A landscape with many peaks, sampled at points; each row gives a point and its height.
From any point a climber steps to the highest of the 2 points nearest to it. It stops when none of these is higher. Distance is the straight distance between rows; heights are no part of it.
Mudi (h 586): [-14   0 -14  31  -5  12  -6  29  13 -13  20  22  -8  -5  -2  -9  -6   2
  53  11  -1]
rol (h 398): [ 33   4  16 -39  -9 -11  15  -8 -21  17 -34   4   3  16  -5  10  -4   1
 -25   8   6]
Samu (h 331): [ 16  31 -20   3  14   3  17  19  56 -46 -22  12  -2 -14 -11  16  -1  -8
  26  -2  33]
kuri (h 460): [  2  13  -3 -10 -12  10   5  28  22  12  -8  32 -29  39 -17  20 -43   4
  67   6   9]
Fupog (h 249): [  5 -10   7  11   9  -6  13   1  36 -26  29 -31  39 -43  20 -18  40   5
 -35   2  -2]
Pugop (h 54): [ 15  30  17   1 -27  -5 -18 -19 -41  20  19 -18 -25  -6  17   3 -37  12
 -31 -43 -16]
miton (h 693): [-34  -6 -16  18  24 -10  15 -25 -13  17 -11  13 -15  -5   6  -4  17 -63
  37  18 -28]
bom (h 74): [ 11   0  22  10   2   2  -4 -23 -33  42  21  -6 -27  10  10  19 -54  17
 -25 -40 -27]
nafop (h 609): [ -7 -47 -19   7  27  -4  -4 -32 -29   9 -19   7  20 -33   5  15  39  -7
 -51  16  -8]
Lisi (h 208): [ 30   3  18 -13  -1  14   2  36  42 -42   8 -20  29  -3  -6   0 -14  54
 -22 -13  34]
Ledev (h 635): [-12 -44  26  13  51   2  51  -8  48  30  22  -9   2  26  -7   6 -19  -7
   6   7 -26]
lamop (h 529): [  2 -25  23  22  31   1  25 -17  26  14  36 -34  -1 -16  20   4  -8  14
 -39 -34 -30]
vosir (h 631): [  9 -21  24 -16   2   0  18 -13 -19  54  -4  15 -15  43  -7  21 -47  -4
   4   8 -19]
puvos (h 406): [  2  44 -13 -14 -17  -4  11  18  19  -6 -21  17 -28  28 -13   9 -22 -29
  71   8  18]
Nire (h 774): [-28 -33 -15  32   7   2 -41 -13 -47   7   8  11  15 -32  10 -24  62  -2
 -39  29 -14]
rad (h 288): [ 30  37  16 -27   7  -6  28  11  71 -36   0 -37  22   0  -6  -6  -2  -2
  -7  -3  27]
tupun (h 686): [-22 -22 -23  46  19  15 -10   3  -9  -2   8  28 -16 -22   0   5   4 -18
  35  12 -18]
Led (h 620): [ -2 -36 -15  19  45   3  24 -19  10  10 -19  22  -8   3 -13  38 -13 -14
   1   0 -11]
nadu (h 685): [-16 -30  -8  13   5 -11 -18 -25 -33   6   8 -11  24 -40  21 -14  55   2
 -65   3  -6]
Lege (h 291): [  6  24 -19  18  -8  -2  -6  10  16 -39  10 -10   2 -36   5  -5   7   0
   3 -21  11]
Kono (h 273): [-45 -22 -18  41   8   3 -42 -30 -70  23   6  17 -11  -5  14  -6  13 -16
 -17   5 -31]
Milum (h 530): [ 10  -7  -5  18  56   3  32 -25  40   9 -25  17 -32   8 -18  51 -32 -15
  -3 -24   2]
tezo (h 490): [ 21   0  -3 -44  20 -20  22 -33   6  -1 -50  -6  27 -28   3  26  36 -19
 -50   5  18]
veraz (h 279): [ 14  53   0 -32 -39 -22  -8 -18 -27   1 -20 -23  -2  -8   4 -21  13 -30
  -3  -4   7]
zivu (h 610): [-22 -20 -37  -7  -3  13 -51  -5 -49  -9 -37  30  16 -28 -10  -4  72  -2
 -18  47   5]
sofer (h 606): [-12  19  14   7 -41 -13  -2  11  -8   3  50 -29   7   6  16 -38  -2  -5
   5 -11  -5]
Tuni (h 168): [  9  17   6  19 -17  14 -15  36  37 -32  47 -24  -4  -6  -6  -8 -43  49
  11 -42  16]
Ridis (h 231): [ 16 -25  18   0   8   7  14  25  32 -25  20 -17  40 -18   6 -15  15  44
 -34  -3  10]
Mobom (h 143): [  6   5  10   7  -9  15  -7  31  25  -1  26   3 -16  13  -8   9 -53  44
  24 -31  13]
pul (h 605): [-16 -16   7  -5  -6  -6  20   7 -10  19   4  13   8  25   3 -16   9 -20
  25  26 -11]
sar (h 449): [ 31 -10  10 -32   6 -12  13 -17  -7  -2 -30  -7  21 -15   7  14  16  11
 -54  -3  13]
pezok (h 119): [  3   1  29 -10   3   4   8  21  40  30  30  -4 -15  35 -11   2 -58  32
  32 -10   3]
mur (h 313): [ 12  60 -24 -34 -44 -11 -26  -4 -34 -19 -40  -5 -12  -6 -10 -12   9 -28
  22  -2  16]
reli (h 219): [  0  48 -43   2  -8   2 -23  -5 -16 -29 -46  19 -38 -21 -12  23  -8 -25
  41 -23  15]
kifup (h 96): [  8  -7  34   2  10   5   4  -3  12  47  38 -12 -20  25   3  16 -70  34
  -1 -31 -20]
rila (h 310): [ -3  28   1 -12  -7 -17 -18 -47 -55  31 -23 -12 -22  -9  10   1   5 -34
 -26 -21 -23]
kolo (h 297): [-45 -15  -2  35 -21   5 -45  -3 -72  22  21  18  -3  14  17 -25  19   1
 -11  13 -18]
Tuta (h 350): [  8   0  -1 -15  -5 -10  -5 -25 -42  19 -32   8 -13   4   0  10  -2 -10
 -16  -9  -7]
noro (h 362): [ 20  52 -15 -19   1  -5  16  17  45 -35 -40  13 -11  11 -19  18  -9 -25
  47   6  37]
Pebar (h 387): [ -7   3  -5  -4 -55   7 -43  25 -55 -10   5   9  10  11   8 -30  19  33
 -11  10  17]
Likit (h 549): [  9  22  25 -16 -37  -8  -1  21  14  11  42 -30   7  18   3 -28 -25  16
  14  -9   3]
vofeb (h 435): [ -1 -20  -2 -16 -31   8 -12  27 -32 -11 -14  23  19  22  -1 -12  26  27
  -2  27  16]
Togi (h 487): [ 11 -32  26  -5  28 -12  35 -19  19  18   7 -17  17   1   8   7   9   1
 -42  -6 -19]
lida (h 577): [-11 -18  16  27  37   2  29 -10  32  15  33 -13 -15   1   7  12 -24   2
   0 -25 -22]
tovun (h 687): [-34  -3 -30  25 -11   8 -66  -6 -54  -3 -10  18   9 -31   2 -27  67  -7
 -14  28  -7]
nog (h 818): [-36 -23  -7  41  26   0   3 -21 -25  19  19  14 -16  -7  11   1  -3 -33
  19   1 -35]
Dolet (h 550): [ -8  -1 -39 -31 -13   7 -32  -1 -35 -23 -61  27  14 -17 -10   5  58  -2
  -6  38  17]
Rel (h 345): [ 33  20  19 -39 -16  -5  21   9   5  14 -24   8  -8  32 -10  12 -26   2
  17  14  11]
soki (h 324): [-29  -1  -5  31 -34  -2 -37  13 -41  -2  37   2  10  -6  16 -47  38   0
   0  20  -8]
sokin (h 832): [  8 -48  10   1  10  13  10  10 -10  15   0  18   3  24  -7  18 -20  36
 -15  -2  -3]
pumal (h 349): [-10   5   2  16 -46  -1 -36  19 -36 -19  33 -15  23  -9  17 -45  29  20
 -26   3   7]
mimug (h 360): [ 17  44 -17 -30 -40  -3  -6  20  -9 -21 -28  11 -12  17 -14   4 -12 -12
  46   5  25]
lodut (h 307): [ 30  36   1 -15  19   4  21  17  76 -55 -19 -11  17  -5 -13  18  -7   4
   1  -6  46]
lufi (h 702): [ -1 -57  16   6  41  14  35  12  27  11   5  11  16  24 -12  11 -10  21
  -1  19  -8]
meba (h 684): [-19  -1   9   5 -32  -1 -12  15 -31  19  27  10  -2  22  10 -24  -7   1
  23   2  -8]
zas (h 237): [ -9   2  27  19  27   5  26   6  77  -5  57 -48  -5   0  11 -18 -15   9
  11 -20 -15]
Bavil (h 595): [ 19   4  41 -46 -40  -7   8  27   8  29  25  -9  23  41  -5 -29 -29  29
  11  20   8]
dozil (h 300): [-26  10 -14  15 -21  -9 -15   3 -24  -9   7   1   8 -18   9 -39  43 -26
  13  21  -7]
lufo (h 739): [ 10 -18  16  -1  28  -8  31 -27  -1  34 -11   6 -14  24  -8  26 -29 -17
  -8  -6 -20]
rudez (h 452): [ 27  -6  21 -12  36  -7  38 -12  46   2  -8 -17   4  -1  -2  19  -1   0
 -31 -12   2]
Bofar (h 467): [ 24  10  11  -7  48   4  35  -7  64 -11 -27   9 -12  12 -16  38 -23   1
 -10 -17  22]
Rutu (h 522): [ -9 -20  -9   8  -6  20   2  39   9  -6   3  38 -12  25  -9  10 -20  17
  55  18   4]
tiku (h 209): [-33  -2 -43   6   5  15 -39 -22 -59   6 -44  36 -24   0  -9  18  17 -28
  19   8 -17]
Totet (h 242): [-41   5 -39  36   9  10 -50 -24 -63   4 -11  23 -27 -29   5   0  14 -24
  14 -10 -23]
zomu (h 591): [-22 -39 -10   0  15   2  20  -8 -16  21 -21  31   4  32  -9   5  19 -36
  34  50 -19]
mil (h 682): [ 12 -25  28 -24 -22   3  11  20 -10  26  11   5  14  38  -3 -10 -15  30
  -3  14   2]
Zakem (h 278): [  3  32   3 -12 -14 -23  -1 -34 -20  10  -4 -30  -5 -21  15 -12  20 -35
 -18 -17 -11]
Garo (h 250): [  2  17  42 -13   5   0  25  13  79   3  53 -60   4  17   5 -27 -30  17
   7  -9  -2]
sen (h 486): [  7 -20 -20 -11 -10  12 -13  21 -12 -35 -29  30  20 -13  -3   1  38  16
   0  37  20]
vuse (h 257): [  3  30 -40  18 -14   5 -32   4  -8 -44 -15   8 -21 -42  -3  15   0   2
  18 -32  15]
nolof (h 542): [  4 -25 -25  -8  41 -13  14 -44   3   3 -34  -4  11 -47   3  38  33 -15
 -53  -7   4]
dirob (h 266): [  6  14 -15   5 -11  -9  -5   7  18 -43   9 -18  30 -47   9 -20  40   0
 -14   5  19]
kesu (h 267): [ 23  51  26 -22  -7  -6  22  11  73 -14  31 -59   2  10  -4 -18 -32  -5
   5 -11  12]
Pepef (h 189): [ 20  21  13  -2 -16   6   0  29  46 -43  35 -44  18  -8  -2 -12 -21  37
 -12 -31  22]
Vezo (h 537): [-14 -41 -21  11  27  12  11 -18 -19  15 -27  35 -11  20 -15  28  -5 -25
  21  22 -21]

Where does a climber stop that starts at each point below?
rudez -> sokin
kesu -> nog
Totet -> Nire
bom -> Lege
veraz -> nog

For each start below, name every point that the climber comes to, in order.
Garo -> kesu > rad > lodut > Samu > noro > puvos > kuri > Rutu > Mudi > tupun > nog
sar -> tezo > nolof > nafop > nadu > Nire
vofeb -> sen > Dolet > zivu > tovun > Nire
